A landscape with many valleys, sampled at points; each row gives a point and its height.
From any point a ball rolls to the lowest of the 2 points nearest to it. It stops when none of these is lower. Distance is the straight distance between rows; heights are no part of it.
Q548 height 198: [176 178 172 147  70  92  98 131 134 111 108 136 130  97  99  81 119 140
 102  68 125 122 116 112 145 101 161 138 151 135 183 163 104 149 122 172
  84 107 125 114 161 135 119 185 128 154 196 138 101 114 158 133 162 143
  64 112  55  80 105 154  77 112 134 132  92 158 135  60 131 211 128  75
 172 102 178 176 142]
Q366 height 267: [ 84  99 111 114 148 182 166 107 153 140 123  46 164  87  95 123 112 105
 115  91  99  77 189 119 147  93 153  99 100  50 135  45 129 115 182  76
 104 133  92 196 104 177  99 194 112 157  86 123  94 126 144 144  66 164
 128 149  94 126 144 166 135 143 163 113  99 139 115  95 193 120  97  99
 124 115 145 111 134]
Q819 height 104: [140 128 115 129 114 134  96  83 120 120 101  95 100  97 150 119 154 160
 134 127 128  94 122  91 160 144 135 125 157 149 150 123 145 173  96 162
 102  85 131 113 116 116 132 107 161 123 108 115 117 135 135  73 120 113
  96 155 100  99 132 144 134 122 153 153 132  98 158 119 134 153 148 100
 174  73 115 161 102]
Q655 height 174: [157 148 116 145 131 111 105  89 102 120 127 148 116 154 145 125 140 139
 138 150 143 122 119 137 142 141 131 143 161 153 130 150 136 154 100 150
 150 129 158 104 116 107 144 110 144 125 130 132 140 131 102  93 151 119
 125 125 127 132 132 109 139 104 119 172 171 109 157 117  99 163 154 134
 127 128 118 151 121]
Q62 height 71: [ 79  78 102 110 131 174 124 124 132 158 154  91 134 102  81 123 148 103
 103  85 137 106 164 137 155 119 134 111 133  57 171  67 126 112 185 103
 102 140  93 145  95 116 123 163 128 136 141 131  78 124 136 112  69 173
 107 156  96 116 112 126 140 112 173 123  96 138 141 103 130 136 110 130
  91 123 120  96 112]
Q7 height 264: [146 135  95 113 143 143 135 110 129 107 104 119 128 144 185 159 109 145
 177 200 111 118  96 107 120 136 124 130 122 186  74 140 159 142  73 136
 176 124 146 149 140 159 141  93 101 117  84 131 164 127  88 111 151  95
 175 108 134 161 143 147 171 156  88 129 157  63 127 178 146 107 146 155
 152 122  99 139 151]
Q352 height 427: [171 156 130 174 111 111  98  71 106 100 120 141 121 123 129  84 144 156
 115  91 111  92 136 110 188 130 182 154 203 175 152 167 148 219 108 165
 120  80 162  86 102  89 137 113 166 126 133 132 151 106 141  76 167  93
  67 163 107 120  85 125 114  89 182 200 152 142 169  57 109 208 188  73
 137  89 146 179  81]
Q33 height 335: [146 140 116 117 134 132 124 128 134 117  89 105 101 120 173 158 119 151
 182 192 102 136 119 100 107 144  97 130  94 139  71 145 154 126  69 133
 141 115 124 148 145 170 121  90 122 122  93 136 138 139 115 134 134 100
 160 139 138 132 148 147 156 174  86 116 135  75 116 179 162  79 123 139
 170 119  95 126 142]
Q660 height 300: [ 80  73 121 104 142 158  84 106 128 151 113 132  90  87 148 120 186 174
 122 144 164 123 138 106 149 166 105 120 156 132 145 102 136 158 114 142
 103 104 129  78 106  84 128  67 196 119 140 117 115 140 136  89  93 113
 107 186 158  90 112 116 153 117 176 134 123 137 152 159 100  85 125 128
 120  97  95 117  70]
Q904 height 187: [ 74  89 105 108 135 163 133 136 130 148 176 134 148 138  71 139 142  88
 114  90 157 121 151 164 142 134 128 122 123  67 161  78 117  94 188  96
 137 164 109 129  84 102 132 162 113 121 146 134 108 126 120 130  88 176
 127 131 110 130 118 106 143 101 158 104 123 149 134 125  99 128 118 155
  63 154 127  81 119]
Q824 height 210: [183 186 191 159  76  73  73 158 136 115 107 179 124 129 109 107 127 163
  89  73 129 168  99 125 134 119 146 156 176 165 181 205  95 131 112 154
  85 142 139  68 146  78 146 138 140 156 227 155 107 106 150 164 163 143
  83 150 102  63  77 115  79  76 130 151  95 168 138  62 105 184 132  97
 152 137 167 153 104]
Q814 height 702: [ 99 104 104 104 158 173 181 117 135 127 180 143 171 151 142 142  82  77
 167 141 116 111 100 161 126 131 128 133 102 136  91  85 146 117 156 102
 179 145 156 172  99 142 128 128  97 106  74 111 176 128  85 121 117 125
 203 110 160 185 131 144 163 145 140 118 151  97 104 160 132  85 127 174
  47 145  99  98 148]
Q298 height 184: [177 156  98 131 132 117 123  83 105  93 109 113 137 148 168 132 119 137
 169 172 104 100  98 116 128 119 137 144 144 179 104 150 155 158  81 155
 167 122 160 139 141 149 144 113 119 114  96 129 156 119  87  87 163  97
 162 102 120 163 151 147 163 141  91 160 179  67 145 148 131 155 161 135
 158 120 114 168 148]
Q360 height 206: [206 186 168 154  66  82  85 122 108 108  88 151 141 125 131  98 118 171
 131 118 113 134  88 111 121 123 152 158 174 181 154 212 117 151  89 165
 111 122 145  82 155 122 136 132 131 144 165 131 123 120 135 128 181 102
  85 141  96  95 117 144  80 104 103 178 127 122 147  79 115 196 149  88
 176 126 156 168 124]
Q857 height 409: [158 135 115 120 122 122 102 122 126 110  74 106  95 102 173 150 140 173
 180 187 119 134  87  84 117 153 107 139 120 168 101 165 158 140  60 149
 127 102 128 119 153 152 129  79 136 123 108 128 123 131 128 118 133  92
 134 153 129 113 139 138 138 159  81 132 135  78 143 159 145 105 142 122
 199  98  96 153 121]
Q120 height 296: [211 205 161 159  97  61 100 121 101  97 122 174 155 159 116  90 103 141
 115  98 110 137 108 132 137 101 177 163 188 167 151 219 114 157 109 158
 130 137 140  95 147 119 131 152 120 139 175 136 150 107 124 128 199  98
  86 116  86 129  99 127  81  87 111 189 135 140 150  48 102 234 158  90
 153 152 184 172 138]
Q622 height 186: [ 78  98 103 109 145 187 148  98 140 142 156  59 163  92  82 118 130 101
 118  74 120  78 176 135 161 101 162  98 119  52 165  52 125 111 201  94
 113 132  96 181  97 146  96 195 114 146 107 120  90 123 132 108  63 169
 122 152  93 119 124 150 149 124 172 125  99 131 122  98 159 133 106 109
 100 113 138 106 127]
Q181 height 404: [109 127 117 111 164 187 194  90 137 123 153  86 197 115 104 127  85  80
 140 111  92  58 151 147 127  96 154  99 103 113 102  60 125 134 186  73
 155 141 135 229  94 177 105 183  86 141  51 119 151 118 109 130  91 148
 188 111 124 175 142 156 158 154 143 119 129 120 100 131 162 111 120 132
  93 132 142  96 151]
Q477 height 122: [133 141 181 153 117  81  61 136 129 131 104 169 116 100 139 103 188 203
  87 113 135 155 106 114 135 148 117 134 187 180 161 187 124 141  98 149
 104 122 150  27 136  45 151  66 194 140 199 130 110 121 152 152 129 113
  90 186 172  59  77  96 105  89 153 160 109 183 149 122  83 111 142 115
 152 120 135 154  51]
Q73 height 608: [122 118 129 108 145 129 154 167 141 116 154 169 110 177 162 164  96 135
 161 190 135 181  80 152  81 153  94 128  89 163  90 148 139  86 110 116
 167 147 150 113 147 125 139  81 104 120 113 121 167 139  97 158 160 103
 173  82 196 159 149 131 132 161  82 112 147 115 112 200 117  63 121 164
 111 159 103 104 154]
Q815 height 353: [148 145 138 129 105 114 120 128 121 129 117  93 119  99 108 104 133 117
 116  81 131 110 145 120 144  98 144 119 125  95 170 122 114 124 126 141
 101 112 111 141 140 141 119 173 123 147 160 128  98 130 141 117 126 158
  74 111  73  96 128 143 108 122 141 127 105 132 134  83 146 180 121  90
 173 107 154 155 153]
Q353 height 771: [ 88  80 129 122 132 134 153 166 155 141 107 122  90 135 123 161 123 136
 139 168 117 188 165 115 101 156  79 117  72  74  91 128 129  65 147 103
 135 127  89 124 146 152  99  96 125 126 117 126 123 143 142 196  95 125
 143 156 175 127 131 118 119 166 111  82 107 141 102 180 157  25  86 158
 100 155 104  84 123]
Q528 height 123: [191 187 175 146  69  74  83 142 130 117  99 151 113 123 113 114 124 169
 114 108 128 164  82 115 112 128 133 158 162 165 168 214 110 123  87 153
  96 139 140  94 171 113 148 146 131 154 186 145 106 110 146 157 161 121
  83 132 100  79 106 125  81 112 105 145 105 139 131  83 121 173 128  97
 176 140 156 159 136]
Q157 height 424: [146 140 119 127 120 135 136 116 111 123 124  98 137 122 117 115 120 119
 132 115 127 102 147 122 141 104 135 121 117 113 141 113 124 132 130 131
 127 125 126 159 123 161 127 165 122 133 127 130 112 120 123 107 130 152
 116 103  95 128 151 144 130 135 124 124 128 114 127 117 143 164 131 109
 160 112 142 139 154]
Q675 height 313: [143 139 170 151  79  91  67 136 140 120  75 133  94  76 136 114 175 196
 124 119 131 152  82  77 127 182 116 136 164 189 164 197 124 144  72 163
  84  92 134  55 157  85 132  80 176 137 149 128 101 127 166 132 129 103
  84 177 134  64  93 127  88 128 128 135 100 134 139 117 109 118 143  94
 173  88 128 150  80]
Q997 height 451: [ 99  83 104  86 149 172 121 102 132 142  92  92  93  97 163 147 145 156
 173 179 123 127 142  87 146 158 102 120 101 127  98  95 151 132 102 132
 127 113 112 134 115 144 102  80 150 115  87 111 128 154 128 105  93 113
 146 179 147 110 133 137 171 158 143 116 117  86 122 173 151  54 114 145
 139 110  90 117  99]
Q199 height 219: [117 102 124 113 138 145  87 100 124 144 112 118  92  96 152 124 167 168
 133 142 146 119 125  95 152 168 112 131 148 146 145 122 142 150  93 162
 106  99 123  93 119  95 127  80 170 114 124 120 121 146 131  89 103 107
 106 173 136  88 126 128 143 128 160 142 134 110 156 150 113 102 133 121
 144  88 104 133  88]
Q121 height 448: [122 138 111 119 158 166 185  98 124 119 154  99 178 135 120 118  95  77
 145 117 116  70 145 145 134  85 145 108 113 126 107  76 122 150 164 102
 161 140 148 196 109 165 114 172  91 128  77 119 151 122 104 101 119 150
 174  87 118 179 143 154 152 147 125 130 138 114 103 118 153 137 131 141
 116 137 141 122 164]
Q178 height 436: [124 132 126 121 133 133 179 165 142 132 128  96 183 120  95 111  91  83
 103  83 104  87 171 146 110  50 151 113  82  73 120  86 105 120 173  78
 107 133 107 209 141 204 100 215  85 147 116 140 108 135 155 159 114 162
 119  84  87 162 160 159 109 151 109 101 102 159 100 105 184 162  97 108
 144 132 178 122 194]
Q211 height 587: [ 86  99 132 121 130 134 130 178 147 151 166 170 121 152  97 153 137 118
 105 125 157 169 125 165  99 147  96 118 113  95 141 121 112  74 178 101
 138 171 113 104 123  97 133 109 117 134 163 122 115 132 117 168 114 153
 140 102 160 127 124  94 127 121 118 102 124 162 118 158  87  90 114 161
  69 173 103  91 111]
Q743 height 637: [109  99 125 102 145 148 169 155 150 122 143 155 120 160 148 162  89 122
 161 171 122 155 106 142 102 150  89 127  79 135  79 130 142  93 118 109
 166 136 137 133 132 146 124  89 109 121  98 115 168 140 104 152 136 112
 176 108 179 163 146 135 143 162 106 100 138 111 101 191 132  53 110 166
  89 152  92  99 150]
Q797 height 199: [ 69  64 119 101 132 167  95 127 134 169 145 113 115  97  89 122 175 122
  96 102 164 128 167 118 148 141 113 111 139  71 170  79 125 110 162 120
 103 137  87 103  98  87 125 125 165 126 164 132  86 137 141 114  71 153
 104 165 119  98 104 113 142  97 188 126  99 146 133 124 105 103 121 134
  89 123 116  94  90]
Q155 height 537: [133 147 132 133 133 108 149 169 127 111 175 180 140 193 144 138  85 100
 129 146 149 169  66 177  97 135 123 138 125 168 119 156 126  91 134 113
 155 160 167 121 139 106 159 123  98 115 128 125 176 133 110 132 182 131
 149  55 176 168 148 112 112 115  94 129 153 115 122 139  88 130 131 153
  94 170 120 116 159]
Q52 height 295: [ 68  78 112 115 143 165  87 107 119 159 144 129 108  96 119 120 188 152
 100 118 172 120 157 125 154 151 109 120 155 102 163  90 129 140 137 136
 111 126 109  83  98  72 135 100 187 125 154 118 107 130 128 106  78 132
  99 180 141  96 115 111 151  86 189 125 117 150 151 140  87 102 130 134
  92 115 107 113  78]
Q860 height 475: [ 87 107 133 124 148 126  95 153 124 156 168 171 130 137 104 134 164 129
  87 100 173 147 142 164 135 140 114 119 153  97 168 112 113 113 160 128
 119 164 120  83 106  63 142 118 157 127 195 136 111 127 125 146 104 156
 117 133 147 110 103  79 142  74 157 122 122 165 147 136  76 123 131 152
  73 158 116 104  84]
Q299 height 722: [ 99 103  89 117 169 164 145  64 109 135 180 140 143 139 141 152 142 101
 141 140 148 111 137 165 156 147 142 147 137 131 112  80 138 157 148 130
 172 135 166 140  78  92 133 115 144  99  93 118 154 125  81  81 109 129
 180 147 148 166 126 114 187 110 163 136 172 111 138 159 112 120 146 166
  53 129 100 112 122]
Q297 height 72: [177 167 110 160 130 103 117  73 102  97 123 141 132 165 155 125 131 123
 144 154 116 102 113 126 148 125 152 149 181 180 116 167 151 171  90 152
 163 117 160 119 124 124 145 115 131 120 111 127 159 123 101  82 177  92
 137 121 121 156 125 122 135 111 103 196 193  95 160 109 112 194 173 126
 145 122 135 176 123]
Q657 height 671: [102  98 107  88 154 180 175 112 144 129 154 146 134 149 147 157  95 115
 172 165 110 130 115 142 110 148 112 131  93 128  85  97 151 104 136 109
 175 142 144 151 103 141 116 102 117 114  82 117 169 143  88 138 117 115
 202 124 169 156 135 141 168 160 150  98 140 100 111 187 134  52 112 173
  63 145  92  99 127]
Q806 height 543: [141 149  90 153 150 122 166  85 103 109 175 151 153 176 152 132 110  75
 145 148 124 104 113 167 153 122 162 144 166 174 104 128 130 177 130 141
 183 131 170 149 120 121 151 135 118 104  77 120 183 111  85  81 160 113
 178  88 133 195 135 128 154 113 116 177 201  97 134 126 114 174 162 152
  98 139 123 153 149]
Q751 height 272: [162 157 175 148  90  85  75 165 138 122 116 172 116 133  92 103 146 144
  84  63 130 155 119 132 149 103 138 132 169 131 188 173 101 128 138 161
  81 154 133  82 140  74 140 158 127 144 234 157  97 113 151 160 151 159
  74 135  84  63  83 102  84  81 148 139  85 179 135  61 102 181 126 103
 143 131 159 144 112]
Q140 height 703: [111 123 121 135 121 110 171 184 147 136  77  82  88 128 138 167 101 116
 142 162  86 180 203  88 102 119  92 117  56  69  65 128 129  58 125 117
  97 104  82 161 154 191  85 123 103 125  99 151 121 134 160 197  99 116
 133 170 151 145 148 127 111 169 118  63  91 141  95 136 194  49  69 154
 121 152 131  89 147]
Q988 height 344: [159 150 115 129 125 148 138  68 108 101  82  73 145  89 165 121 124 125
 153 130 109  44 140  85 143  90 155 118 131 149 127 118 145 191  97 138
 129  81 150 159 139 171 100 150 135 147  89 116 147 104 118  76 132 112
 138 117  91 145 164 176 147 166 112 157 151  98 129 120 178 155 168  84
 220  69 130 181 126]
Q846 height 237: [135 130 172 147 103 100  68 157 126 140 112 154 101 109 114 107 174 170
  92  96 149 164 110 116 132 145 117 124 167 146 177 163 120 121 113 146
  94 136 127  61 141  65 145 102 162 140 207 140  88 120 148 160 116 140
  86 156 129  59  94  98 104  96 144 134  88 165 132 120  92 121 130 113
 158 128 132 128  76]
Q405 height 400: [ 83  91 161 128 134 125  85 162 122 162 131 162 114 102 105 118 197 167
  81 109 175 157 150 132 126 147 103 109 154 103 164 121 122 108 152 133
 102 147 103  61 128  55 141  84 160 136 212 126 101 128 142 158  93 137
 106 154 151  73  95  78 134  88 159 114 104 180 142 150  81  87 130 139
 114 140 118 109  72]
Q722 height 266: [167 161 120 151 139  90  85  96  98 120 122 167 111 162 156 123 158 168
 121 150 132 127 115 137 145 148 137 152 187 178 136 169 139 169  90 157
 150 127 169  74 105  94 157  85 167 121 145 134 139 121 113 104 163  97
 114 154 149 116 113  97 135  76 127 188 171 140 167 117  88 179 159 126
 127 120 131 150  90]
Q271 height 542: [137 141 131 126 121 123 183 187 146 116 110 112 145 152 131 145  54  93
 128 156  88 140 131 131  86  89 112 120  53 109  53 114 131  87 116  96
 122 113 101 200 148 208 127 141  66 128  75 147 139 130 153 188 152 125
 153 100 134 183 161 153 102 171  95  71 101 133  87 129 182  98  79 146
 125 136 136 104 196]
Q64 height 737: [ 98  90 130 127 136 128 172 188 163 141  91 107  99 143 122 163 102 115
 130 166  87 182 182 101 103 134  81 111  59  71  64 118 134  55 146 107
 121 115  78 155 149 176  89 120 105 123  92 135 132 139 151 208  88 123
 151 176 180 152 135 114 109 159 116  69 103 144  89 155 179  22  78 153
  89 165 118  74 129]
Q257 height 811: [ 96  81 147 117 158 137 119 139 124 152 115 141  92 129 137 142 171 171
 138 173 156 175 142 115  96 173  80 118 108 110 113 135 128 103 120 125
 148 128 109  88 130 120 116  60 149 121 147 112 120 141 129 146  99 100
 146 141 186 100 123 110 149 165 114 111 130 129 120 205 120  41 119 143
 123 144 100 109 106]
Q941 height 356: [167 156 123 157 123 103  88  85 107 118 123 155 112 130 138 102 151 170
 117 115 121 115 122 111 175 143 149 155 195 171 146 174 139 192  94 163
 131 108 161  79 101  80 158 104 169 130 142 133 138 124 132  88 165 100
  82 168 122 108  95 114 122  79 167 193 152 136 171  84  96 191 170 106
 133  98 134 160  76]
Q5 height 341: [107 118 117 110 161 187 173  93 146 129 121  53 178 103 105 126  95  98
 141 109  91  53 169 130 135  81 151  91  96  70 109  57 125 132 166  79
 134 131 105 219 101 195  94 184  98 150  67 118 122 117 134 124  86 146
 166 133 103 144 154 178 140 160 152 122 109 126 112 114 192 116 117 108
 134 118 144 114 135]
Q612 height 462: [133 145 134 136 124 101 168 176 126 122 187 176 162 185  90 108  90  56
 110 100 136 140  98 177 108 103 153 125 123 138 138 130 104 112 175 103
 135 163 134 151 135 111 148 187  85 101 139 133 153 133 129 118 162 163
 130  47 119 180 139 110 100 118 110 124 140 142 117  87  95 192 122 141
 104 166 153 116 187]
Q449 height 259: [ 82 109 102 115 142 163 161 136 135 135 200 135 174 150  72 135 115  72
 103  79 139 111 137 174 134 110 160 121 132  66 159  65 110 100 215  82
 139 167 110 158  94 125 122 177  97 117 132 133 106 124 126 122  89 181
 136 121 112 150 112 120 134 104 152 109 121 149 116 102 105 147 105 145
  55 164 140  77 145]
Q566 height 636: [114 133 101 145 173 116 129  91 110 135 204 176 133 164 131 137 150  84
 112 123 154 126 127 196 164 149 151 154 164 130 126 114 119 155 147 138
 165 142 159 104  89  73 156 126 148 100 127 127 156 125 103  92 142 127
 148 120 153 154 123  93 155  75 148 151 187 141 149 115  86 156 161 166
  50 147 126 111 115]
Q13 height 679: [110 122  96 128 172 130 119  85 107 143 186 168 130 152 155 146 161 121
 125 149 161 125 138 172 145 166 138 143 157 137 118 109 133 163 126 145
 172 138 165 104  85  80 152  97 163 104 125 122 160 137 100  92 129 103
 165 142 167 156 120  88 174  90 154 145 185 132 157 154  88 128 161 168
  49 137 115 116  97]
Q620 height 501: [141 145 105 141 153 139 178  90 111 111 169 127 168 162 129 115  93  67
 146 132 120  82 125 158 145  97 160 119 138 159 104 102 129 172 148 121
 184 129 161 174 119 143 130 164 100 114  75 128 174 111  87  84 151 135
 179  70 119 198 146 140 160 130 113 156 176 104 114 129 131 169 161 138
 115 148 137 150 165]
Q878 height 200: [170 149 125 139  92 122 106  68 112 100  85 101 117  87 151 101 134 151
 139 117 113  75 113  83 154 128 151 130 159 167 150 144 141 188  87 169
 112  82 146 121 141 133 128 126 147 127 112 119 133 127 140  73 146 110
  94 142  91 111 132 155 115 128 141 168 139  99 149 100 140 181 160  80
 189  68 128 187 107]
Q302 height 480: [162 159 129 131 108 109 121 139 115 125 118 119 134 142 131 117 102 121
 136 131 120 133 114 133 112 114 131 133 111 133 131 152 121 122 112 134
 127 135 126 146 154 160 135 154 102 127 126 137 116 125 117 124 151 140
 112  87 109 131 144 133 117 144  91 124 125 104 118 123 131 160 126 120
 164 138 143 138 174]
Q748 height 725: [102  98 112 108 174 136 101  97 102 149 154 166 112 139 165 149 178 171
 126 167 166 141 131 151 139 171 108 133 161 149 121 123 142 156 117 146
 162 135 171  68 104  76 142  65 177 112 140 110 148 142 109 102 119 102
 151 151 184 131 132  89 175 104 145 141 175 141 161 181  89 106 154 166
  81 125 106 125  77]
Q154 height 395: [129 101 109 100 155 157 126 115 137 134 103 110 102 124 159 152 129 144
 173 184 117 137 135 104 126 158 102 122  94 132  78 121 153 126 102 134
 152 126 119 143 131 145 121  88 128 118  91 121 136 141 105 129 112 111
 156 155 148 129 145 141 167 167 117 117 132  83 121 183 144  60 118 150
 137 118  88 119 124]
Q493 height 374: [121 135 121 120 142 143 183 141 136 134 169 121 190 142  71 105 103  69
 108  66 120  85 145 162 125  69 152 104 122  88 144  83 100 125 195  81
 135 147 120 187 132 165 109 214  88 135 124 135 113 133 132 127 119 174
 128  69  83 163 146 145 117 139 122 114 122 152 110  97 144 176 111 117
 112 146 164 122 180]
Q126 height 411: [144 123 111 114 131 163 134  76 112 117 102  63 129  96 156 127 135 129
 155 141 110  74 145  96 153 108 145 124 114 139 116  95 148 177 103 142
 126 107 132 170 120 156 119 131 133 127  81 114 130 127 120  85 123 131
 133 131 100 117 155 159 161 156 140 140 138  80 136 134 166 133 144 104
 190  81 109 160 125]
Q747 height 527: [ 87  95 111  94 132 168 121 112 137 143  91  61  92  69 141 127 151 134
 157 143 123 116 167  78 148 141 119 125 105 101 121  89 152 126 117 114
 106 100  89 151 121 143 108 118 154 126  88 114 110 150 152 104  88 125
 117 170 117 103 138 150 136 151 157 103 104 103 126 136 169  75 115 111
 158  87  97 129 109]
Q206 height 346: [161 163 157 143 103  87 104 153 121 128 136 165 140 150  83 105 129 116
  95  71 132 141 121 142 138  99 144 133 156 123 177 152  96 121 145 147
 103 166 133 114 140  98 143 179 117 127 203 146 104 121 137 156 162 169
  88  97  82 101 114 106 105  84 139 136 110 157 136  76  92 201 126 111
 134 147 166 142 148]
Q86 height 574: [133 136 138 131 131 111 123 168 134 116 163 179 121 179 150 151  96 135
 143 165 149 186  65 162  82 160 101 135 117 180 104 173 135  88 113 117
 160 156 163 100 154 113 157  92 107 124 130 121 171 132 106 144 176 106
 158  63 181 157 146 117 111 136  69 123 152 109 117 176 103 106 142 149
 117 170 115 118 149]
Q518 height 601: [ 82  85 108 119 131 145 134 144 155 151  75  47  85  67 144 143 141 127
 144 142 106 144 194  74 136 135 115 120  71  73  95  96 143  89 128 113
  81  95  67 155 128 159  98 125 141 127  97 129 106 146 175 148  79 124
 114 189 134 108 128 147 116 169 157  86  86 125 118 121 197  55  88 127
 150 110 111 119 111]
Q854 height 659: [106 110 120 140 127 115 152 171 145 155  67  56  83  81 137 164 120 129
 137 160  94 170 202  75 117 125  98 134  54  73  81 129 140  79 118 114
  72  82  76 149 147 187  82 118 122 131  92 144 117 139 186 177  97 112
 110 187 133 122 135 131 112 169 123  70  86 123 108 124 204  59  79 133
 157 133 120 111 123]
Q930 height 331: [109 104 158 126 120 119  96 154 130 161 118 143  95 113 116 128 177 155
 108 121 160 169 145 127 119 157  96 121 131 109 163 138 120 104 132 137
  99 134  99  80 128  86 132  95 156 138 183 138  96 123 139 155 101 136
  92 147 141  75 104  98 118 110 137 115  97 160 128 144 100  94 127 133
 132 135 122 116  96]
Q97 height 532: [ 82 105 149 142 148 114 107 171 123 151 171 192 134 162 100 147 165 131
  85 110 171 178 138 163  96 150 108 113 153 106 163 132 112  95 171 118
 135 180 126  74 124  65 151 103 140 123 210 126 122 126 128 168 118 150
 140 106 180 107 112  71 128  92 138 112 126 182 129 156  65  95 126 153
  86 166 122  99  85]
Q923 height 505: [148 148 134 125 113 103 182 194 137 116 131 114 170 163 125 127  61  82
 107 127 104 120 136 144  76  58 132 120  56 102  70 122 113 100 130  94
 116 132 103 204 155 216 123 175  68 134  89 146 125 137 159 183 147 128
 137  76 112 196 174 157  93 166  88  76 100 148  77 117 174 150  88 130
 154 138 170 124 222]
Q383 height 733: [ 88 105  95 113 165 163 165  88 123 134 184 125 159 145 124 139 112  90
 153 134 132 107 117 174 140 142 147 133 129 120 110  72 133 130 159 112
 179 153 157 163  78 125 130 136 119  94  77 119 152 125  80  96 103 138
 186 121 153 166 122 128 178 122 155 128 149 101 119 148 118 112 137 171
  46 145 109 102 135]
Q568 height 380: [173 162 159 141  78  92  86 127 135 113  76 117  93  74 144 119 154 184
 132 128 129 143  80  79 120 161 125 150 146 179 150 193 126 129  70 169
  84  96 125  80 161 118 133 102 148 145 138 125 110 120 160 132 146 104
  86 163 115  74 111 137  96 131 104 137 106 121 138 109 131 140 140  89
 196 100 123 155 103]
Q717 height 500: [143 156 134 139 120  99 152 170 119 123 175 175 145 198 112 123  91  83
 122 117 146 152  79 175 102 117 134 136 118 150 131 144 117 106 143 115
 139 159 151 131 135 109 157 152  92 118 136 130 156 130 120 130 176 145
 137  44 133 165 145 112  99 117  90 132 140 121 121 116  86 175 127 145
 109 169 135 118 174]
Q665 height 530: [160 152 126 125 115 110 136 158 131 110 104 124 108 146 139 144  95 133
 147 159 123 160 103 134  89 129 101 137  85 140  93 150 123  98  92 121
 131 141 125 150 164 163 139 127 101 134 111 140 122 125 120 147 153 116
 133 100 122 149 150 138 115 158  76 108 124  98 112 147 145 117 109 138
 157 146 122 118 175]
Q368 height 624: [ 91  90 121 108 136 157 155 170 141 138 157 160 124 155 109 149 116 119
 116 135 144 170 126 157  96 152  90 122  88  88 115 111 123  75 169  98
 144 155 118 128 125 119 124 116 108 118 139 124 128 138 118 170 111 141
 146 123 170 139 124 110 120 135 117  88 114 149 113 165 110  57 102 161
  62 162 107  89 134]
Q723 height 769: [102 100 134 115 160 132  98 116 119 152 118 151 101 129 170 148 174 190
 135 180 171 158 119 115 118 175  97 125 149 153 114 128 151 134 102 143
 158 134 142  76 131 104 127  47 169 119 143 112 138 143 117 118 114  91
 153 155 187 106 127 105 165 140 121 128 156 126 144 199  94  67 143 146
 124 127 101 119  90]
Q937 height 321: [ 95 123 113 118 133 143 179 159 144 137 180 127 173 154  67 115 108  66
 101  67 129 107 138 170 127  93 151 121 119  74 159  83  97 105 217  90
 116 165 109 172 121 139 129 200  77 120 140 131 106 124 129 137 108 185
 119  91  88 157 125 121 118 120 135 110 116 159 118  98 118 178 104 133
  79 159 161 103 167]
Q128 height 276: [154 154 157 133  85  91 122 153 138 131 120 123 129 106  95  99 126 115
  89  66 131 135 131 124 130  84 151 125 126  94 188 138  99 118 146 142
  73 125 106 147 160 152 112 207 105 144 193 144  82 118 155 149 142 169
  76  96  49  89 114 144  86 110 128 114  96 168 125  68 150 203 110  89
 162 121 178 151 172]
Q588 height 242: [133 134 172 153  88  89  58 137 147 121  73 149 105  63 148  99 187 224
 106 113 131 154  69  74 129 173 111 132 193 207 163 194 122 157  71 164
  86  89 139  30 149  67 139  56 191 139 152 122 108 123 163 139 132  98
  84 206 158  60  76 118  90 113 138 157 101 157 141 123 103 104 132 101
 178  96 135 149  50]
Q229 height 586: [137 147 102 171 159 105 145  99 108 107 194 189 130 184 147 132 115  80
 131 147 136 131 111 187 148 143 154 153 166 167 108 128 127 160 140 130
 180 139 172 121 107  91 160 124 129  99 108 125 178 115  94  87 178 109
 169  95 152 186 128 104 141  93 129 164 200 115 153 124  94 178 171 161
  69 146 129 137 126]
Q699 height 407: [153 163 142 141 107  92 136 167 132 125 162 177 145 177  76 105 109  83
 104  80 139 142 110 168 122  91 153 125 141 126 163 146  92 112 162 120
 122 168 120 138 138 115 143 188  96 122 183 141 115 128 129 150 162 169
 114  65  84 142 131 112  92 100 111 134 128 158 133  79  99 210 114 120
 124 162 173 133 178]
Q650 height 802: [ 79  71 152 120 150 138 149 157 141 150 120 148  96 135 127 164 151 149
 137 179 144 187 149 116  98 164  71 112  93  90  89 123 135  80 149 111
 153 129  90 102 139 129 103  75 137 126 123 113 141 137 128 173  95 102
 164 151 195 122 133 105 138 169 116  94 120 142 105 206 129  15 100 151
  94 151 102  89 109]
Q978 height 269: [166 153 131 144  90 128 108  69 110  92  83  78 131  73 159 103 129 144
 139 115 109  64 121  72 140 113 154 132 150 155 147 143 145 190  98 161
 102  67 133 137 140 162 108 144 143 152 105 106 131 126 142  74 147 110
  99 129  81 120 153 177 117 153 122 150 134 100 134 109 168 179 171  64
 215  50 142 193 116]
Q961 height 568: [142 134 128 126 118 112 161 192 143 113 115 129 119 152 143 154  67 113
 141 159 106 163 106 125  89 118 101 131  59 136  72 144 130  82 104 112
 140 122 113 168 156 181 143 121  87 133  95 147 142 138 141 178 151 118
 149 101 143 172 152 140 113 174  77  85 114 111  91 162 157  81  97 156
 137 144 114 108 182]
Q56 height 444: [163 154 136 133 100 107  92 130 132 118  82 106  99  89 157 138 142 173
 148 162 125 144 102  86 107 160 116 139 132 161 138 181 141 131  58 166
 106 101 123 101 164 142 135  96 150 141 118 132 107 132 143 122 142  97
 108 152 125  89 128 135 111 147  89 136 118 101 136 135 139 129 137 102
 196  94 113 155 122]
Q264 height 108: [173 166 150 150  76 103 102  98 119 106  94 112 126  98 127  89 128 145
 118  93 117  97 115  99 150 120 162 140 153 138 171 169 118 172 110 166
 101  91 139 115 142 134 122 157 148 148 155 117 115 117 148 101 153 124
  76 121  74  92 113 156  98 118 140 153 115 127 142  73 135 197 153  62
 181  83 160 178 126]
Q831 height 478: [135 133 114 115 153 184 153  94 132 130 100  55 155 100 142 130 104 109
 155 141  95  56 165 110 146  92 149 104 102 109 102  80 140 155 129 105
 129 122 122 197 112 184 104 158 115 148  71 114 134 127 117 109 111 139
 162 121 109 137 161 160 163 166 137 123 128 104 115 133 183 121 131 118
 174 100 120 140 137]
Q69 height 474: [137 140 139 122 123 125 191 171 143 129 128 101 188 135 113 119  74  85
 110 108 100 100 148 148  89  48 142 110  70  96  89  97 108 121 151  87
 118 129 105 209 146 220 107 197  77 142  96 136 119 136 160 176 136 142
 130  75  98 178 166 162  93 163  94  90 110 162  85 100 173 165  87 118
 152 137 172 116 210]

Where does a ball stop that starts at each point below?
Q854: Q33
Q211: Q477
Q299: Q62
Q923: Q62
Q699: Q528
Q748: Q62
Q620: Q62
Q383: Q528
Q126: Q819
Q665: Q264
Q56: Q477

Call two points neighbours if one is among the 2 nearest of the other. Go from one point of each pair to the other, from neighbour to neighbour, staying as low as possible. Name the highest point that can't be avoided.
Q62 and Q297: Q352
Q477 and Q62: Q56
Q528 and Q297: Q383
Q264 and Q819: Q878
Q819 and Q62: Q660

For each start below, name every point that the ball comes to, in order.
Q86: Q155 > Q717 > Q612 > Q699 > Q206 > Q751 > Q824 > Q528
Q961: Q665 > Q302 > Q157 > Q815 > Q128 > Q548 > Q264
Q650: Q353 > Q64 > Q140 > Q854 > Q518 > Q747 > Q997 > Q154 > Q33
Q368: Q211 > Q97 > Q860 > Q405 > Q930 > Q846 > Q477
Q257: Q723 > Q748 > Q13 > Q566 > Q229 > Q806 > Q620 > Q121 > Q181 > Q5 > Q366 > Q622 > Q62
Q271: Q923 > Q69 > Q178 > Q493 > Q937 > Q449 > Q904 > Q62
